Points, in no order, along strands that fork and pass close to each other.
Points whose rows are less than 132 apart are linked; no others are. Some points are linked to none.
z825: [-17   4   2  41   0 -24  19  -3 -44 -20  34 -11  10 -28  20 -12 -19   5
  -5  13  -5  11   6  44  26   9 -38  45  16   0 -41  -7 -41 -18 -17   4
 -17 -52 -30   0  -6  24  26  -6  14   7]
z537: [ 30  -2  14 -42  40  -8  30  27   3 -11 -17  30  14 -11  -1 -30  23  21
  10 -17   8  -2  55  17  -5  -4  23 -11  31 -27 -13  42  17  10  15 -30
 -27  -7  -1 -30 -16  40  -9  -6 -35  15]
z513: [  5  24   1  13  10 -37  13   3 -51   1 -94   2   8   6  -9   7 -15   0
  40  25   4 -22 -21  15   6 -33  15 -26  -8  14  21  -3  10  -4 -10 -12
  -6  25  37   2 -28   4  10 -18 -26  39]
z668: [-46 -11  15   8   8  18  14  -3  20  -6 -19 -35   7  35   6  20  17 -20
   7  22 -30  -6 -10   4   2 -37 -19 -37   8   6   4 -12 -22 -10  11  17
 -12 -41 -26 -49 -13  -8 -45  -3   5 -14]
z85: [  7 -24  -1   3  23   0  -8  30 -34 -11  17  17  12 -27 -22 -12 -12 -22
 -12   6  25 -19  34  32   9   7  15 -13  26 -29 -20  37 -12 -16 -26 -17
 -19 -51 -15 -42 -12  -1  -3  31  -9 -15]
z731: [ 21   7 -17 -46 -24 -15  -2  -6  19 -24  37  35  25 -17  25 -16 -26   3
   8 -26  11 -10  40  -6  -6  28  23  10  -3 -35 -22  26  15  63  -1  -1
   3  10  27  24  15  33  33   2  -5   0]
z805: [-41  -6 -29 -27  -5 -16   1 -26 -26   8 -27  32   7 -13  15 -28 -26 -43
  -3  43  35   0 -15  -7  18   6 -17 -16 -10 -11  42 -22  25   8 -21  -7
  42  20 -12 -25 -20 -32 -11 -35  12 -10]
z529: [-35  16   0 -18 -16   0  -9  -1  29 -25  30  -8  15 -28 -18  -9  27  -7
 -22  -8 -12  -9 -27 -34  -5  34  28  25 -13  27 -36 -23 -25  11   5  22
  -7 -24  18   3  33   1  12 -20  25 -28]
z123: [  6  33  -4  27 -17 -10   1 -32  34 -14  44 -13  -3  29  28  31  26  33
 -11  10  -7  -1 -60   5   7  14  40  13  -2   0   5 -10 -22  -4 -19  51
  13  -4  13  38  37  -5  32  -1   3 -29]
z148: [ -2  35 -11   9 -26  40  -7  11  12 -13  25  -9 -31  -8 -20   5  10   5
 -20  23  27  57 -22   4  13  -3 -63  38 -21  42 -26 -19 -66   7   6 -28
 -11  14  -2   0  12 -18  31  31  37   1]
z843: [ 34 -13  -1 -17   4  27   0  28   6   6  -8  13 -33 -16 -46 -18   3 -15
 -28 -16  34  23   4  -5 -17 -12 -48  13  -9   3  18   3  26  18  17 -37
 -43  61  10 -23 -11  14  29   3  22 -16]
z565: [-23 -15   1 -15  -6  -4  -6  -5  31   4  26 -12  -7   8  25 -19  -8  34
  17 -19  28  16  56 -43 -16   5  14   0 -10   4  -8 -14  10  22  51 -26
   2  15  11  14  39  17 -25  27 -12  13]
z507: [ 19 -29  -2  -6   3 -10 -22 -13 -11  20 -21   0  17 -22 -14  80  40  13
   5   1 -50  10   3  15   7 -26  -8 -11  15   3  35  35 -11  -3 -35 -13
  -2   3   7  26   3 -33 -39 -25 -32 -11]
z702: [-35 -16 -16  31 -15 -15 -16   3 -12  43   1  16 -16  -5  22 -32 -53 -16
   6  10   3 -23  24 -29  35  -1 -22  19  -4 -22  20 -67  28  -1 -27  40
   7  -5 -41 -10   6  -7 -16  -6  -8  19]
z808: [ 33  23  -7  35  14  47 -20  26  10 -26  12   5 -22 -43 -76  17  24  10
 -13   8   6  -7 -52 -14  -2  27  26   8 -17  30 -30  29 -20 -54  -5  -8
  14 -11 -19   4  12 -12  35  32  31 -11]
z783: [ 36 -21 -14 -30  15  30  -6  37 -15  -7   5   9   7  -5 -30  -6  13   7
 -21  -7  44   3  33 -26 -20 -10 -40   6 -10   7  -4  34  -5  14  -2 -36
 -29  17   8 -24  -2   0  10  31   4 -17]
z45: [ 17  -3 -34 -55  20   8   7  -3  -9 -27 -26  -7  -7 -12 -19 -29  15  31
  29  -6  63  -3  50 -15  15 -16 -20   2  -3 -33  14 -12  11  38 -11 -43
 -35  23  10 -29  19  10  21  -3 -35   2]
z758: [ 11 -29  -8  28  32  10 -15  35 -33 -14 -13 -31 -44 -37 -50 -27   7   2
   3  -6  -3   4 -21  -3  -5  15   3  30  -7  48 -21 -43   2 -31 -33   1
 -21 -12  11  -7 -26   1  -5   4  50 -31]
z3: [  1 -28 -11 -50  12 -14 -14  -5   9   6  -3  21  17  -4  19 -24  -3 -32
  -1  37  -2  -1  15  -4 -11  10  30 -31  11 -12  -1  33  28  16  -7   7
  10 -15  35 -24  19   3 -20 -17  -7 -17]
z55: [-37   3   2   1 -16  11  22 -30  34   9  15   0 -22  47  34   2  -9 -12
  13 -22 -15 -13  34 -11  11   5 -13  -3  29 -29   9 -44 -20  -9  18  44
  -9 -35 -75 -21  -1  13  10 -13 -15  11]
z469: [ -3   5  15   6 -25   4 -10   9  30  25   2   7   0   6  13  -2 -19   7
   5  -2  -3  21  34 -27 -27   1   7  14 -10   9  -5 -30  26  10  26   7
  -8  31  18  24  20   6 -34  18   3  18]
z631: [ 23   5  18   3 -22  56   2  17  13 -11  -5 -26  -8  24 -53  28   3 -28
 -26 -14 -11  26 -20 -16 -23 -29 -43  20 -14  48  -6 -15  -6  16  21  -4
 -31  32 -15 -51 -19 -34  28   8  27 -18]
z828: [-58  -6  -8  16  -4  38   3 -19  39  15  -2 -19   3  48  13  15  27  -6
  16   8 -10 -23  22 -14   9 -16   0 -51  20  -9  18 -30 -29  -7  26  23
   7 -55 -71 -47  10   3 -35   9 -13  12]
z657: [ 11  10  -5   0   0 -19   6  -3  16  28 -18  36  -7  17  24  12 -16   0
  13  -1 -15  -5  12  -1  -1   6 -12 -31   3 -40  38   6  34  16  18   5
  16  40 -35 -15 -34  20   8 -31 -62   7]
z416: [  5 -22 -22 -30 -13  -2  15  -7  -1   8  26  25  -4  -6  28  11 -25  -9
   0  16  22  57  10  13   1  13 -44 -17  -1  -5  23  44  13  17  23 -33
  16  36  -5 -11 -28  17  -9 -22  -6 -13]
z598: [-24   7  -9 -22  42   0  -7   2  19  18  -7   9  -9  15  29 -38  22   1
 -26  16  57 -27  -8 -19 -19   3  -5 -34   2 -26  25  18  23 -12   6  -9
  26  11  -2   3   8 -14   2  27   0  19]
z830: [ 39  -7 -24 -23 -42  -9  13 -15  16   6  51  23  20  -1  29   1 -27 -13
   5  -9   7  14  19   5 -14  24  53   5  10 -43 -37  45  -7  29  18 -10
 -12 -14  12  16  33  20  36  20 -26  20]
z336: [-41 -24  -6 -16  -3  -3 -28   3  25  -3  23 -25   9 -14 -10  14  42   3
  -8  12  -3 -15 -19 -47   3  26   4   4 -13  16  -3 -16 -11  -8   4  21
  23 -27  -6   3  40  -3 -23   0  -1 -14]
z236: [-20 -19  -2   5  -2 -16   9 -39  14   2  17 -19  24   4  15  72  35  18
 -15  -2 -27   2  -6  -2   7 -10  -7 -15  -1 -12  26  22  -1   4 -14  30
  31  -9   5  21   9 -17 -42 -34 -19 -24]
z245: [  3 -29 -23 -39  -3   0  -9  17 -39  16  13  16  -7 -20   2 -13   1 -24
   8  28  -5  69  -7  24  11  11 -46  -7  12  18  23  36   0   5  -3 -26
  16  41   7   7 -29  25 -28 -52   6  -1]
z239: [ 22  42   0  27  26 -16   1   3   4 -39  -8 -17 -12  13 -15 -10  15  31
  -8   0  12 -21 -13  36  -6  -4  15   0  -4 -16 -28 -15 -30  -7 -33 -18
 -25 -17  12  21  15  16  14  57  -3  14]
z641: [ -9  -7 -16 -28   2 -13   9 -17 -11  19 -16  17   8  15  26  52  -7  -8
  -6  21   8  13 -20  23  13 -29 -46 -38 -15 -26  43  20  -5   8 -22 -11
  14  18  -1 -23 -13 -40 -22  -2 -16  -5]
z628: [  0   4  13 -16 -12  -7  13  11 -29 -13 -30   0  15  12   4 -27 -20 -19
  12  -8  19 -38  40  -9  13 -17 -15 -11   4 -12 -17   7 -20  10  23 -19
 -15 -23  -3 -22   0  -9  31  55 -42  28]
z361: [-17 -18 -35 -22  45   7  -2  20 -22  -5  -4   7  -4 -15  12 -37  -5  31
  12  21  78  -4  43  -5   7 -23 -34 -22   2 -36  16  19  11   4 -19 -36
 -16   2 -10 -25  18   9   6  35 -18  10]
z196: [ 13  -9  13  -5 -32   4 -14   0 -14   7 -45  32  21 -39 -37  27   7 -19
   3 -26  -8   1  12   5  -3 -29   4   4  -7  18  29 -21  26  29 -11 -38
   1  59   8  42   1 -26   1 -34  -9  14]
z562: [-13  34  18   8  15   1   1  -5  20 -29  -6 -19  -2  35 -12  16   5  19
 -14 -12   1 -24 -17  34  21 -28  24  -5 -14  -9 -11 -19 -16  13 -19 -22
 -16 -32   6 -11   0 -21  16  59 -23  -3]
z835: [-10  24  16  43 -18  14  -7   7  34   2  65 -25 -31   6  -3 -16   2  51
 -23  -8   6  38 -27  -5  12  25   6  18 -22  52 -41 -32 -26  15   7  -9
   5  31  18  55  34   3 -14  19  41   2]
z353: [ 46   6   3   2 -44   6 -19 -17  37  25  28   5   1   8  -5  36  21 -21
  -2  -6 -66  -6 -53  27 -13  12  58  -6   4  18 -13  18 -15 -14 -18  36
  18  -5  24  38  17  -7   5 -41  28 -27]
z637: [ -4  -2  18 -11   0  13 -18  -1   9 -24 -32  12 -13 -35 -54   3  27 -13
   2 -43 -23  -7 -19   3   4  22  45   8   0  11  -4 -16  14   7   0  -5
   2   2  21  29 -20  -2  -3 -45  12 -35]
z938: [-31   2  10 -11   5 -12  21 -38  13  -8  -7   8 -20  19   8  12  22   6
  -1 -38 -19 -26  18   0  41  13   4  -6  19 -46  25 -21 -32  -4   9  16
  -4 -27 -55 -15  -2   0   7 -15 -50   3]
z599: [ 38  -3   5  17  -8  42   5  10  -7  15 -13 -33 -49   9 -49  10 -12   5
  -5 -10   0  35 -36 -33 -40 -11   6   7 -26  55  20 -18  33 -37  32 -13
  -1  69  -4 -16 -34 -20  15  -8  42 -19]
z985: [ 14 -30 -27 -42 -22 -24 -12  -7  -9   6   7  22  25 -11  18  18 -16 -19
  16   9 -17  -3  19  -5  16   4   8 -35  -3 -14  16  34   8  28 -23   0
  12 -18  28 -19  16 -20 -18  11 -38 -28]
z980: [-20  -1 -27 -19   4   5  -4 -20 -13   3  -4  28  10  -4  17   1 -14 -17
   0  15  23  15   0 -17  13 -14 -66 -14 -25 -22  50  -4  26  27 -17   0
  28  47 -10 -35 -11 -48 -32 -28  13 -14]
z716: [-23 -23   5  19  11 -31  12   2 -50  -7  12  -2  -1 -28   9 -25 -13  -9
  -6  -4   7  22   0  26  12  16 -10   0  12   4 -20   7 -23 -17  -4 -13
   0 -24  -3  19 -12  25 -11  -1   1  21]
z553: [-42  -1 -15  25 -19  13 -17   1  10  29  10  11  -9  10  22 -20  -1   2
   7  -7  19   0   4 -36  22 -13 -45  32 -12  -7  14 -63   8   4 -26  32
  12  -8 -52  12  51 -26 -16  -2   3   0]
z518: [ 24  -6   5 -33 -40   1 -14   8  40 -24  51  32   6   5   7  -7   0  -2
 -12 -25 -19  -8  -1   2 -16  24  16  18  -2 -19  -9  23  18  37 -15  44
  23  -7  29  29   1  17  23  -3  25 -39]
z79: [-44 -21   8 -16 -18 -15   9 -34 -17  18 -28  14   0   1  17 -19 -21 -42
  19  -5 -16  -1  11 -21   7  21  35 -13   5   7  11   9  -1 -21  45 -17
  24   0 -21  17  -6 -21   1  -9 -25  20]
z683: [-37 -41   7 -11   8  -7 -40   6   3  17   3  -7   5 -15 -10  18  47  10
   6  -3  18 -24 -13 -48   1  36  19   1  -1  -8  -1  15 -21 -47  21   3
  11 -18 -11  44  45  -5  -6   7 -35  10]
z527: [ -4  14  -3  30  27  -9   4   7 -48 -37  -5 -17  10 -18  -1 -18  -5  11
  22  -5  -1 -21  14  28  12 -14 -46  46  25  -6 -38  -7 -48 -11 -41   0
 -33 -58   3 -26  -3  12  34  21  26  19]
z699: [ 31   0  13 -12 -30 -12   0 -26  31  -5  17  15  18  -2   6  20  18 -21
 -22 -40 -50  -1 -25  19  -4  24  31   7  12 -14 -19   7   5  21 -19  34
  -8 -12  25  10  -4  19   5 -37   7 -30]
z807: [  0 -24 -21 -25  -5  -6  -6  18 -41  41  -3  15  -1 -24  13 -40 -19 -38
  21  47   1  62 -14  22   2  12  -1  -7  -9  41   4   6  35  -4  -3 -11
  18  22  27 -13 -38  25 -20 -54  35  -1]
z33: [ 44 -13 -21  21  -9  32   4   7  -8  -1  -9 -31 -46  -6 -58   9  -9  -4
  -6  -4 -21  29 -32   1 -10   2  15  15 -10  48   2 -22  11 -23 -12   3
 -17  19  12 -25 -47 -15  -4  -4  59 -36]
z531: [  7  40  20  -5  16 -24  60 -26  45 -16 -43 -29   0  35   2  18  34  41
 -10 -18  -6 -28  -5  11   5 -14  21 -12  10 -42   2 -10 -13   1  22  -3
 -27 -14   4  -7  -5  11  10   2 -42  26]
z457: [ 49 -40   5   5  46   6  11  39 -22  13 -17  24   3  -7   1 -18  -5  -4
  31  -7  11 -23  59  12  -2 -17  14 -27  29 -32  -7  54   4 -15   2 -12
 -37 -37 -13 -53 -26  10  -1  29 -47   5]
z166: [-51 -17   7 -31  -8 -18 -29 -17  -7  30 -18 -15   1 -13  16  -3  25 -12
   1  -5  18  -6 -15 -26  11   5  50 -18  10   1  24  21 -13 -50  50 -16
  20 -12 -26  39  22 -27   4 -24 -44  20]
z606: [-38 -23  15  12   2  -3   4   6 -21   8 -50 -32 -13   5  -7  13   6   3
  20   3  -4  -1   5  -9   3 -22 -22  -3  -4  21  17 -51 -14 -19 -10   6
  -5 -22  -4 -21 -12 -14 -25  -4   6  -1]
z437: [ 24  29   7  31  13   7  -6   6  39  14  16 -24   0  29 -11  22  38   2
  -4  15 -44 -30 -65  12  -8  21  30  25  16   4 -17 -37   3 -32 -16  60
  -8 -32 -25 -12   5  -6   3 -11  28 -43]
z159: [-13  -9   0 -39   7  12   3 -14  36 -28  -4  -8   1 -40 -43 -22  34   1
 -25  -4 -21   1  -7 -14 -19  40  49  11  -6  11 -15  -5  -2   3  14  -5
  15 -14  33  -2  -6   0 -15 -40  31 -42]
z90: [ -8 -10  -8 -35 -14 -12  -6 -13  -3   0   5  -7   4  31  22   4 -22 -11
  10   7   9  -5  36  -1  17 -18  -3 -32  -1 -24   8  18 -13  31   6  -9
   2 -25  -1 -30  25  -9 -13  53 -36   8]
z520: [  7  -3  -4  -9  25 -33   4  11 -10  -2   7  27  38 -13  31 -55  -3 -18
 -21  19  16 -13  17  27 -28   5  57 -38  10 -13 -28  23  30   8  -5   3
  19 -19  42  10   3  26 -14  -2  11  13]
z441: [-27 -28   4  31  -9  18  -3 -34   3  20  26 -14  19  24  24   7 -24   3
  47  29 -37 -17  -8 -62   6  -1   8   9 -10   0  42 -27  31 -29   9  64
  35 -13 -37 -25   2 -12 -17 -22  13   2]
z680: [-53  -7  -6 -25  13  -3  -8 -13   6   0  18  17  -2  22  35 -53   2   4
  -8 -13  49 -21  41 -44 -10  17   9 -20  -3 -15  -4  14  -1   5  27 -10
  31  -5 -10  14  46  -2 -10  39 -11  28]
z891: [ 13  26  18 -28  23 -10  11  29 -12 -32   0  43  33 -10   1 -53   4   1
 -21  -8  46   3  50  20 -11  -5  13 -24  13 -15 -16  31  29  24   0 -27
  13  11  14   9 -13  47 -12 -19 -10   9]
z247: [-35  -5 -11   2  15   3 -16  27 -12 -19  14 -36   8  19  28 -17  11  14
  33  11  25 -20  18   7  -1 -23 -56  36  14  -7 -17 -14 -27  -3 -15  16
 -16 -48 -23 -28  21  24  22  32  10  16]
z504: [-15 -22 -21  10   3 -18   5 -24   9  23   0  14  12 -28  31  -7 -31  12
  14  24 -45  42  48 -15 -14  -3  21  16 -19  32  17 -27  52  19 -12  11
  24  30  37  -2   7  -3 -80 -41  21   1]
z692: [ 12 -34  22 -15  -6  15 -14   6   1   2 -36  20  23 -35 -37  60  25  -9
  -8 -32 -54  13  29  10   3 -40 -21  -4   8  28   4  14   3  33 -16 -23
 -12  18   9  42   0 -42 -34 -25 -19   7]
z802: [  1   8  17  -7 -17 -10  33 -37  26 -14  47 -10  33  31  16  32   6   0
 -22 -19  -5  -9 -26   4  10  24  17   7  13 -18 -11  40 -39   8  29  30
   6 -31  -7  31   0  16  39   1 -35 -11]
z821: [-44 -17 -26 -19 -20 -29 -13 -19  13  30  27  -6  19  21  24  49  31 -14
 -37  -7   3  -5 -15   2  23   6   4 -35  11  -5  16  30 -35  10 -10  12
  24 -14 -12  11  46 -41 -33 -22 -35 -15]
z556: [ -2  31   6  12  23  -9  12   9 -13  12 -50  33   6  30  10   6 -11 -14
   5  13   1 -29 -31  26   5 -16  -9 -41   6 -14  41  -3  50   0  -6   2
  19  51 -20 -19 -56   9  10 -41 -30   2]
z767: [ -1 -18 -19  -4   1 -11  -1  -4  -6  44  -9  -2  -2   1  26   5 -18  -9
  14  26 -31  38  -7   5 -24  -9   5   1 -16  28  13 -12  27 -21 -12   7
  12  30  18 -29 -24  -5 -51 -24  34  -9]
z682: [ 26 -24   3 -25 -13 -13  11   2  -4  21  35  24  30  -6  27  -4  -5 -37
 -11  -4  -3   8  33  25  -7  10  22 -14  41 -19 -34  80  -6   7  17 -15
 -12 -20   4  -2   5  30  -2   4 -25  17]
z594: [-60   9   2 -13  -9 -16  33 -31 -21   7 -29  23 -13   6  25 -45 -39 -37
  -8  10  14  -3  -4  -4   4  12 -23 -15  -8   7  27   3  16 -10  43  -3
  37  16 -21 -28 -37 -18   7 -26   0  23]
z145: [  5 -14 -21   9  15 -10   7 -40  18  -4  12  20  17 -10  -3   8 -26   4
   3  -4 -48  16  46 -14  -2   5  27  30  -9   2  18 -57  37  27 -37  23
  12   7   1   0  -9  -6 -42 -32  30 -14]
z514: [-38  35   5  71 -13  12 -13  18  31  25  43 -46 -24  17  21 -25   9  35
  -6   9   1  29 -50  -4  26   3  15  30 -26  57 -38 -62   0  14 -15  13
  -4  -1 -15  23  36  12 -19  31  36   8]
z11: [ 24  26   0  27   2  13  13   7  27 -20  27 -12 -43  -2 -24 -29  -1  32
  -8 -13 -17  22 -11   8  -7  24  33  20 -18  26 -34 -23  -3   5  11  -9
 -12  15  36  43   4  23 -18   4  53  -7]
z623: [-44  -8  -1 -15  -9 -31   3 -33 -14  27 -14  -3   0  10  32  15  -5 -29
 -12  19  22   5 -29  31  24  -8  -3 -46  -1 -23  38  31  -6  -4   1  -8
  30  -6   3   7   9 -24 -19 -10 -32   3]
z991: [ 31 -10  14  -2  -2  39  11  22   2  27 -19 -30 -37  15 -55  -1   2   2
 -35 -19   8  40 -11 -28 -36 -29 -54   2 -15  65  18  -5  19  -3  22 -15
 -30  55   0 -30 -23 -14  13 -21  42  -8]
z790: [ -6  -8  13  33  28 -25   4  28 -43 -15 -52 -40 -29 -15 -31 -21  13  19
  18   4  -7   1 -12  17   4   0  -9   2   6  27  -2 -46 -24 -25 -23  -5
 -28 -20  29  -1 -20  11 -18   8  20  20]
z354: [ 20  31  -4  32   1 -10 -18   7  59  13  20   1 -11  29 -12  32  45  22
 -36 -19 -29 -32 -53  -2 -16   5  36   5   3 -15   8 -19  12  -9 -38  62
  12   2  -2  37  29  -1   1 -13  20 -47]
z299: [  5  35  35   6  -9 -19  38 -32  47 -16  10 -14  -3  41   0  28  15   8
 -34 -52 -25  -9 -16  12   7   2  36  12  23 -17 -20   1 -34  12  28  14
 -12 -11 -12  15  -9   6  19   3 -37  -6]
z554: [  4  13  14   4  18 -18 -10  19   0  15 -12  27  -5  -3  35 -29 -26   3
   4   8  48 -23 -21 -18 -22   4 -39 -11 -10 -21  26   6  34 -13   4  -3
  20  40  15  32  19   9  25  31  10  21]
z759: [ 26  39   5  31 -14  49   4  23   2 -16   5 -27 -22  22 -47  -6  11 -10
 -10  13   0  19 -29 -11 -13 -15 -36  29 -22  58 -28 -30 -24  -2  13 -21
 -27  29  -1  -2  10 -10  33  30  47  16]
z585: [ 24  31   5   6  26   1   2  17 -57 -49 -28  -9  21 -21 -14 -34  -6  19
   3  -8  31 -58  30  23  -3 -11 -13  32  15 -42 -18   3 -21  -6 -31  -7
 -31 -35   5 -23  -5   4  50  29  -8  30]
z406: [  7   8  28   1 -17  29 -45 -12   3  15 -18 -12 -13 -42 -20  10  26  -7
  -5 -30 -60   2 -39 -10 -16  14  50  28  -8  28   3 -15   4 -24   8  13
  23  -3  11  48 -12 -20  -4 -63  27 -13]
z633: [-30  13  -5  54  -8  14  -6  10  28  19  30 -16 -26   7  13  -9  -4  18
  -2  12   1  19 -38 -19  21  -1 -10  52  -7  15 -22 -57   6  -4 -13  32
   6 -24 -36  24  21  -8   3   6  16  -9]
z458: [ 10   9  -5  29  -8  -5  20 -44  10 -10  70   0  20  21  28  14  16   2
 -21   5 -16   2 -38  31  35  37  17  22  13  -1 -24  20 -46 -13 -13  55
   5 -32  14  24  25  17  66  -8   6 -45]
z228: [  7  38   7  24 -36  25  -5   5  12 -16   8 -19   1  52  16  42 -27   7
  20   8   4  19 -22   9   9 -39 -65  17   2   5  -2 -10 -26  32  18  -4
  -7  32 -13   9  14 -18  21  39   0  36]
z68: [-11  40  21 -11  18 -17  36 -31 -21  -8 -85   5  21  26 -18   7  -9  -9
   6   8  -9 -13  -5  26  12 -28  24 -37  -2  -6  28 -14  27   7  14  -6
   8  10  12 -30 -58 -12 -10 -33 -36  26]
z924: [ 10  46   2  28  20 -21   6   8 -38 -14  -3  32  25 -16  22 -21 -45   4
  -7  23  51 -19   2  22  -6  11 -26  -7 -10 -24   0  27  17 -27   2 -27
  25  30  -5  24 -11  27  40  30   4  41]
z30: [ 58 -18   9   6  12  15   6  28 -28  -1  -6  -9   8 -17 -17   2   0  -5
   8   1 -32   9  23  20 -32 -10  20 -12  17   8 -36  64  -4 -30  14 -26
  -7  -5  25   6 -26  25 -17  21  14  12]
z517: [-26 -27 -29 -10  40  17 -26  40 -13   0   4 -26  -5  22  28 -25   8  25
  24  17  48 -27  50 -28 -10 -26 -77   2  -7   1  10 -16   6   2 -15   1
 -18 -15  -8 -31   4   5   1  36  12  -4]
z387: [ 30  -1   0 -18   8  10  25   3  17  24   4  -5  27   4   2   8   1  -7
   0  14 -16  26  32  14 -41   2  30  -4  20  -4 -41  61  -5 -13  39 -18
 -17 -23   9 -22  -8   8 -13  11   0  14]
z544: [ -4 -33  28  14  39   2 -16  28 -31 -27  -7   4  -6 -32 -40  -7  13 -18
  -7 -20   2 -40  16  11  12  19  16 -17  26   7  -2  31 -11 -15  -3  -5
 -18 -48 -12 -11 -39 -16   2  27  -6 -30]
z38: [ 18  -1   0   0   0  -6  36 -26  19  21 -18 -31  -4   7   6  25  40  16
   6 -11   0  -5 -23  17  12  25   8   2  28 -49   4   0 -39 -20  12  -3
 -26 -23 -34   2  18  11   9 -22 -37  22]
z539: [ 14  54  15  49   6  -1   8   5  -1 -46  24 -20  -2  -3  -9 -27   5  39
 -22   6  -1  -6   1  21 -18   8  17  30   0  17 -39  -5 -19 -26  -9  -5
   3 -23  14  36  14  23   7  28  41   4]
z714: [ -4   3 -15  29   7 -36   5   9 -51   4   9  24   6 -30  17 -20 -44 -11
  -1  42  26   5 -22  23  -3  10  -2  -5   5 -10  -5  17   8 -35  -7  -9
   7  -4   6  29  -9  32  16  10   6  32]
z442: [ -6  26  -4   0 -15  24  -4  -4   8 -36  19 -17 -21  13   0  25  -8  13
  -1   7  38  32 -27  10  15 -18 -49  31 -19  -3   6 -10 -43  11  -1 -44
 -18  16 -14  11  19 -23  32  34  -3   9]
z195: [ 23 -33  46   4  17   7 -20  44 -30 -15 -20  -1  -2 -30 -39 -13   9 -27
   7 -36 -43  -8  23  14 -16  11  11  -9  16  35 -32  31   9 -12  18 -16
 -18 -27  30  -2 -48  11   1  20  16 -17]
z958: [ 48   2 -20 -23 -10  -2   1  12  -2  10  30  17 -12  16  28  43 -34  29
  26   7   5  25 -11  14  -6  -6 -47 -17   6 -33  16  57   8  15  20 -22
  10  52  -6 -10 -29  25  12  24 -31   2]
z608: [  5   4  -1  10 -35 -15 -28  -3  51  12  17  16  -1 -14 -21  26   0   6
 -23 -19  -1  12  22 -10 -12   1  62   0 -26   4  -2 -34  16  34 -15 -12
   4  30   9  34  49 -15 -38  10   9  -3]
z448: [ -8  -2  -8  29  -9  -7   7 -35  21  29  18   1  23   7  26  26 -21  15
  22  12 -45  -5   9 -35   0   2  22  36 -11  -6  13 -49  26  -5  -9  48
  14   5 -18  13  20  -9 -26 -43  18   6]
z695: [ 31 -33  -9 -42  28  18 -15  20 -16 -37 -21   5 -11 -17 -40 -20  13  22
  13  -6  44 -11  51 -25 -10 -17 -22  -6 -14   8  10   8  15  34 -21 -21
 -33  19  43 -46  10  -3   4  10  -3 -24]
z58: [ 25  15  13   3 -11  -5  -5  -2 -42 -12 -57  14   2 -23 -33  17 -21  -6
  21  -3   7  -3 -13   8   9  -1  13  -7 -17  17  21 -13  18  15  -6 -11
  -5  50  33  17 -30  10   9 -24 -15   5]
z523: [ 43  28  -5  26 -38   0   0  27  -7   5   4   5 -28  17  12  36 -51  -2
  11 -10 -10  26 -17  16   5 -12 -48  -4 -16  -4   2  13   3  24   9 -16
  -5  51   2  18 -20  18  20  28   0  11]
z438: [-27 -14  -1  40  11   3  -2 -19  -7  15  12   0 -13  14  34 -26 -43  -1
  44  20 -28 -48   2 -33  26  16   5   6 -12 -12  29 -59  21 -28 -11  67
  20 -32 -24 -33 -15   3  -1   1   9   8]
z913: [ 14  20  19  -9   8  -7   8  31 -47 -41 -31  -5  32 -26  -2 -11 -26  21
  -4  -7  45 -51  32   9   7 -38 -38   2   3 -26 -18  40  -7  -4   4 -20
 -15   3   3   2   2  -8  35  34 -37  44]
z14: [ 34  10  35 -15 -28  32 -20  -5  11  16 -11 -17   8   2 -13  19  10 -19
   9  -6 -69  -1 -53  -5 -26   8  49  22  -7  27 -19   4  21 -27  22  29
  19   4  24  26 -17 -26  24 -27  32 -11]

A fork is a point with three links. Follow the links from the first point to the second and name the forks in between, in order.
z680; z958 -> z527 z991
z469; z520 -> z527
z767; z924 -> z991 z527
z802; z527 -> z991

A fork is a point with three links, a tip a point with one. Leave the first point through the second and follow the links. Name the first fork or tip that comes.
z606; z668 -> z437
z702; z438 -> z991
z631; z759 -> z562
z682; z387 -> z527
z683; z166 -> z657
